Points on a hilly landscape, in no order, each with its height.
A ball rolls from a point to the lowest of its 2 nearest points, and stops where none of them is lower. Distance is the straight distance between rows; heights are no part of it.
Q_29 (h 3.60): [ 10 -42  27 -16  32  -1   1   3 -17 -15  70  23  18  -6 -56   7 -17  10
 -12   8  -9  44]
Q_513 (h 6.53): [ -7  33 -50  51   7  17 -17  19  -9   4  -1  26 -13  -5  -7  16  34  -5
   2  17 -11  12]
Q_315 (h 2.61): [ 16  31  -7  31  24  60   2  -9  44   4  14  -8 -28  -7 -14  -1 -33  30
  -3  28  34  -5]
Q_64 (h 4.54): [  8 -72  34 -10  27 -23  -7  18   0  -8  39  14  -1   6 -56   4  -1 -22
 -13 -10 -20  41]
Q_498 (h 2.62): [ 12 -27  20 -62 -45 -59  19  -2   7  -5  47  30  48  -4  46   3 -11  16
  11  19 -31  14]
Q_809 (h 2.75): [ 27 -40  31  -4  -9 -35  33  51   8 -19 -31  12 -60  14 -11  30  -8  -9
  32  -3 -12 -27]
Q_331 (h 5.24): [-22 -28 -36  17  10 -16   3 -56 -23 -10  10 -22 -20   2 -14 -32   8  -3
   1 -41 -10  18]
Q_701 (h 6.84): [ 30 -12  29 -52  17 -13   9   6 -16  14  10 -45   6 -28 -12  28  26  35
 -33 -37 -10 -32]
Q_928 (h 2.91): [ -9  11   8 -16  21  29  -8  -7  -4 -18  -6 -26  18 -37 -14   1  -4  15
 -30  26  25 -13]
Q_846 (h 1.57): [ 32 -34  52 -11   4 -48  15  22  23  -3  -8   0 -62  23 -30  15 -27  18
  13  -2 -22 -29]
Q_861 (h 1.87): [ 48   0  40 -43 -13 -60   6  -7  -8  12  55  13  35  -4  -6  14  12  28
 -28 -10 -29  15]
Q_596 (h 4.58): [ -4  28 -32   8 -17  30  25 -12  25 -14  13  29  -5  58  26 -15 -36 -17
  33  27  11  11]
Q_90 (h 6.45): [ 30 -18  15  -4   8 -34   8  26 -38   1  21  16  -9   2 -42  35  24  28
  -5  -8 -34   8]
Q_550 (h 6.20): [-19  58 -28  48  15  22 -28   0 -14  45  -5  16  10   5 -16  -1  39 -18
 -13  21  -7  24]
Q_897 (h 1.10): [  0  38  59 -21   4  14 -25   6  21  23 -58   2  10 -15  16   2 -19  -7
 -17  24   8 -25]
Q_429 (h 4.60): [-25   0   4 -30  -7  -3 -19 -63 -43  -4  14 -26  51 -17  22 -16   6   2
 -41  -6  -9  15]
Q_539 (h 5.84): [ -8   7 -69  39  -4  -2 -10 -39 -22  20  -4 -10  20  31  23 -23  42 -46
  -4 -18 -11  39]
Q_25 (h 0.57): [ -9  53  42  -8 -11   0 -43  -1 -13  26 -50  12  -6  -3  24   9  24   9
  -7  23  -1 -32]
Q_606 (h 3.47): [ 23   1  35  13  27 -44 -22  16  -5  53 -49 -16 -19  15 -13  29  34  17
 -29 -25 -24  -4]
Q_288 (h 5.72): [ 37   1  65 -31 -11 -15  -8  24  19   0 -29   9 -19  11   8  34 -27  28
   5  20  -6 -38]
Q_398 (h 2.76): [-12   9  -1 -26 -26 -18  19 -54 -34 -13  24  -2   3 -11  39 -23  -4  41
   0  -6 -37  -2]
Q_855 (h 2.34): [ 23  13  -7  33  15  29  24   3  47  12 -12 -26 -52   9 -11   7 -18  17
  18   4  35  -1]
Q_626 (h 3.35): [ -1  12  -8   2  32  21  31 -21  43  18 -13 -68 -47 -12   4 -31 -29  15
   8  -8  34 -28]
Q_312 (h 4.97): [-10  -5 -42  22 -11 -41  -4 -71 -33  12  16  -7 -22  17  12 -35  17   0
 -21 -28 -28  11]
Q_107 (h 4.46): [ 10 -15 -11  24  10  28   5  74 -24 -30   0   7 -17 -35 -28  36  30  12
  -4  -9   4  -1]
Q_975 (h 1.50): [-14  25 -29  20  18  72  14  28  50   0 -19 -35   8 -16  18  -3  -2  -1
  20  -2  44  -6]
Q_726 (h 2.27): [ 14 -25  42  -9  -9 -49  12   0  38  -6 -27  10 -43  44 -15  -5 -46 -17
  24   4  -4 -20]
Q_492 (h 6.04): [ 14 -23   5  13  14 -23 -12  32 -11   0   1  41 -13  12 -27  22  -7 -16
   3  15 -17  25]
Q_302 (h 1.95): [  8  11 -25  34  33  63  14  30  63   9 -18 -32 -35 -21   3  20  -2   9
  35  -3  48  10]
Q_640 (h 4.42): [ -4   0  20 -17 -42 -59   2 -45 -13  20   7  15   9  31  54  -1 -15  16
 -11   2 -40   0]
Q_228 (h 5.07): [-39 -19 -18 -12   5  39  34 -42  41 -43  52  -5   2  31  -7 -53 -36 -14
  21  11  13   9]
Q_738 (h 1.49): [-13 -19  33  -9   7  42 -19  37  12 -15   0  25  44  -5  -2 -13 -38 -21
   3  14  23  21]
Q_631 (h 5.93): [  7 -35 -13   6  30 -14  12   9 -39 -20  51  -6 -17 -20 -45  30  17  37
 -17  -5 -27   8]
Q_670 (h 6.73): [ 28 -10  36 -27 -14 -20  -3  22 -27  12   4 -13  15  -8 -14  29  24  14
 -24 -20 -12 -10]
Q_910 (h 2.14): [ 22  14 -59  63  23 -12  24  -9   5  24  -4 -21 -37  47 -41   1  21  -1
  37  -8  15  37]
Q_866 (h 5.29): [ 18 -56   6  25  32 -41  -4  17  -3   2  19  21 -21  25 -66  14  -9 -22
   0  -8 -15  52]
Q_293 (h 5.21): [-21 -93  -8 -29   4 -19  -4  -4   9 -24  19 -24 -15   2 -24 -17   9 -46
   6 -43  -7  -5]
Q_169 (h 4.29): [-25  47   1 -11  -8  21 -36 -63  -9  25 -12   2  35  13  32 -39 -19 -14
 -15  15  -4  14]
Q_991 (h 3.55): [-14  48  28  -3  -5  31 -40  19  18   4 -31  42  32   3  17   4  -7 -30
  11  53  12   2]
Q_149 (h 6.86): [ 24 -11  -9  32 -14 -17  -3  69 -18  -5 -22  45 -18  -4 -10  33  19 -24
  15  13 -10  12]
Q_279 (h 2.77): [-18  -1  19 -28  25  24 -28  26 -16   3   3  13  61 -14 -10  -1 -19 -21
 -21  10   9  28]
Q_257 (h 3.70): [ -9  12  22   9  28  55 -15  13   4 -18  37  16  33 -44 -22  17 -26  24
 -22  33  24  12]
Q_106 (h 1.45): [-12  29 -41  16   2  15 -18   2 -25  24 -48 -46 -12 -43  12   5  44  -1
  -5 -11   7 -28]
Q_196 (h 1.03): [-18  52   6  12  -4   6 -17  -7 -25  28 -33 -14  -9 -36   6   0  35  22
 -14  15  13 -24]
Q_736 (h 3.10): [-30   1 -11 -29 -41  -8  20 -54 -17 -32  11   4   2   1  49 -30 -28  22
  12   5  -3 -28]
Q_145 (h 4.41): [-17 -78  24 -15   5 -13   2   9  37  -7 -23 -39  -7   2 -19 -38 -14 -48
   7 -43  11 -11]
Q_374 (h 2.71): [ 22  -2  23 -33  21   5   0  14 -15 -24  74  41  31 -18 -33  19   0  39
 -29  16 -19  27]
Q_47 (h 4.18): [  4  -7  56 -30 -40 -59  -5 -21  19  21  -6  26  16  49  32   4 -39   8
 -14   5 -23   0]
Q_488 (h 3.46): [-17  17 -32  -2 -23   6  14 -25 -11 -28   0 -12   2  -7  29 -20 -20 -13
   8   1  13 -33]
Q_761 (h 3.18): [ -5  25  -9   5  17  20   2 -14  12   6 -15 -37 -20  -9   2  -8 -10  17
 -23   6  31 -25]
Q_540 (h 3.72): [ 21 -21  30  21  18 -45 -26  14   6  40 -45 -31 -18  13 -18  13  20 -26
 -15 -48  -4   7]
Q_289 (h 3.13): [ 27   2  35   3  -7 -68 -18   3   4  51 -36  14 -22  42  -7  31  12  22
 -23 -11 -25  -1]
Q_503 (h 1.72): [  8  17  33   2 -10  24 -22  40  14   7 -65   3 -20 -31  12  12   0   5
   5  16  20 -35]
Q_7 (h 2.32): [-16  28  11   7  13  41 -40  33  15   9 -44  -7   8 -24  -2   8   6  -9
 -10  29  30 -12]
Q_222 (h 6.60): [-29  28 -84  28 -26  21   6 -12 -18 -11   0  -1   8  14  45 -10  36 -28
  20 -20   1   4]
Q_325 (h 2.63): [ 29   1 -19  44  34  13  18   2  31  35  -1 -27 -29  20 -48  -4  -5  -1
  17 -13  18  30]
Q_33 (h 4.28): [ 14 -27  13   8 -26 -32  12  47   2  23 -75  -8 -34   5  14  17  11 -25
  24 -28 -10 -30]
Q_11 (h 5.30): [-33 -50 -18 -31  -3   7  -1 -48 -10 -48  56   2  30 -16  -1 -41 -15 -12
   0 -10   0  16]
Q_14 (h 2.18): [ 37 -34  40 -65 -30 -61   5  -1  22  15  45   8  58  -9  19 -12   1   2
 -11 -18 -25   7]
Q_608 (h 4.03): [-32  46  -1 -17 -24  26 -29  -7   3  13 -22  24  32  10  34 -31 -11 -18
  -4  47  -1  -4]
Q_376 (h 5.67): [ -7 -16 -48  28   8 -17 -25 -24 -35  16  -7 -35   8   2   5   1  33 -31
 -21 -39   3  25]
Q_929 (h 3.69): [-21  25 -22 -22 -14  32  27 -27  28 -25  -6 -28  -8   7  39 -37 -34  -9
  29  10  24 -45]
Q_188 (h 4.86): [-33 -28 -14 -28  -9  15  -6 -63 -37 -26  55  -6  45 -31  25 -32  -3  19
 -17  -9 -11  22]
Q_584 (h 2.15): [ 24  11  38 -28  22 -21   6  -2 -23  11  50   9  25  -7 -24  13   1  44
 -16   9 -20  25]
Q_162 (h 3.88): [  5  -2  51 -32 -29 -47   7   3   7  -5  14  41  11  23  32   7 -26  17
  20  19 -19  -9]
Q_51 (h 5.51): [ -3 -19 -62  37  20  11  14 -19 -18  -5   2 -33 -11  -1  -9 -13  19 -23
   3 -27   7  23]
Q_231 (h 5.37): [ 15 -13   1  21  24   8  11  32 -19 -11  24 -14 -27 -38 -47  36   2  21
 -29 -10  -2  -7]
Q_245 (h 4.44): [-26  24 -18  -2   1   3 -28 -46 -31  33  -8  -9  37  -4  19 -27   7 -15
 -41  -6  -3   3]
Q_110 (h 7.01): [ 19  24 -14  54   1  19 -18  44   5   7 -22  48 -22   1 -12  26  27  -3
  26  34  -4  -3]
Q_102 (h 2.02): [-10   4 -11   7  -1  10  -1  35 -13  -3 -68 -32 -17 -53  10  18  41 -11
  -1 -18   8 -37]
Q_569 (h 4.79): [-11  10 -25  11  10  24  27 -34  22 -18  33  19  -4  61  -2 -41 -34 -10
  11  15  -6  22]
Q_199 (h 5.01): [ 21 -20  12 -25 -38 -24  12  52  -9  -1 -45   7  -3 -11  29  45  26  -8
  14 -19  -9 -26]
Q_309 (h 5.45): [-31  -6 -49  10  -6  39  25 -45   4 -48  59  14  23  10   2 -37 -24 -13
  18  -7   4  21]
Q_220 (h 6.01): [ -9  60 -49  37  -1   1 -20 -46 -15  46 -16  -3  20  26   7 -18  47 -22
 -12  -1  -6  25]
Q_74 (h 3.04): [ 15 -23   2   1   0  18   9  70 -14 -11 -47 -10 -15 -52  -5  29  29  -8
   7 -24   4 -22]
Q_992 (h 3.95): [-26  18 -14 -22 -20  42  18  -6  32 -49   3   9  13  20  19 -22 -52 -10
  32  18  33 -21]
Q_89 (h 3.62): [ -8  -5  22 -13  24  40 -21  21 -30 -17  13   8  42 -43 -17  19   6  18
 -28   7  18  12]
Q_576 (h 2.90): [-20  56  21  15  21  48 -49  24   6  20 -25  24  23  -2 -13   2  20 -14
 -22  47  15   4]
Q_103 (h 2.12): [ 35  -7  17 -42   1 -48  19 -13 -19 -12  66 -15  24 -33  -9   9  22  49
 -24 -31 -35 -13]
Q_740 (h 3.00): [-14  34   8  14  20  73  -7  -6  30 -19  31   4   3 -43 -14   0 -39  32
 -17  33  48  -7]
Q_720 (h 2.87): [-16  -3   0   1  16  70   1  41  34 -18 -15   1  35  -8  -7  -6 -28 -44
   7  14  41  14]
Q_808 (h 5.50): [ 20  -9  49 -51 -20 -11   2  48  14 -14 -29  16   9  -7  30  31  -2  13
  15   0   2 -31]
Q_598 (h 6.00): [-13 -75   3 -28   6  -6   2  -3   0 -34  43   9   6  -2 -20 -24 -12 -18
  15 -11  -2  11]
Q_788 (h 5.88): [-31  29 -56  14 -25  22  11 -23 -26 -38  52  34  24  -7  22 -24 -10  -1
  19  21  -4   9]
Q_207 (h 1.56): [ -1  30 -57  54  19  19  33  -8   9   9  -9 -27 -41  19 -10   5  27  17
  28  -9  21   8]
Q_829 (h 4.31): [-13  25 -37  18  -9  51  40   5  32 -36  14  13  -4  24  15  -7 -15  -8
  39   4  30  -3]
Q_368 (h 2.42): [  8 -16  20 -40 -27 -52  20 -37 -22  -5  43 -11   7  -5  27  -1  14  40
  -7 -27 -36 -17]
Q_786 (h 6.26): [-25  31 -63  23 -39   9   3 -24 -37 -14  11  29  21  -2  26   2  20   0
  13  13  -6   2]
Q_396 (h 0.96): [  1  40 -42  35  15  37   7  22  22   4 -25 -11  -6   5   2   3  25  -1
  22   4  41   5]
Q_534 (h 3.99): [  5 -49  13   5  16 -31 -17  -4  28  25 -38 -40 -15  24 -31 -19 -10 -42
   7 -41  -5  10]
Q_31 (h 2.73): [ 16  -3  29  14   2 -59  -2  -2  14  20 -36   3 -41  44   1  10 -15  -5
  -3   3 -15 -23]
Q_183 (h 3.30): [  9 -22  29 -35 -32 -46  11  28 -17   4  35  42  22   1  15  19  -5  10
   5  12 -25   6]
Q_506 (h 4.70): [ -9   9 -20  15 -48 -45   3 -68 -25  20   7  12 -18  37  37 -22  -6   0
   1 -14 -32  -5]
Q_195 (h 3.67): [ 23 -13   8  18 -12 -12  28  36  19  -1 -59 -16 -64  -2  -1   9  -2  -7
  32   0  11 -45]

Where does a ball stop that starts at each point below?
Q_188: Q_25
Q_670: Q_25
Q_598: Q_846
Q_110: Q_861
Q_222: Q_861
Q_257: Q_396
Q_640: Q_861

Call two points neighbours if one is among the 2 nearest of the other. Go from one point of each pair to the other, from neighbour to neighbour, staying as low as possible. Name the highest point that can't be avoided.
Q_738 and Q_928: Q_626
Q_25 and Q_861: Q_701
Q_738 and Q_396: Q_720
Q_846 and Q_25: Q_598
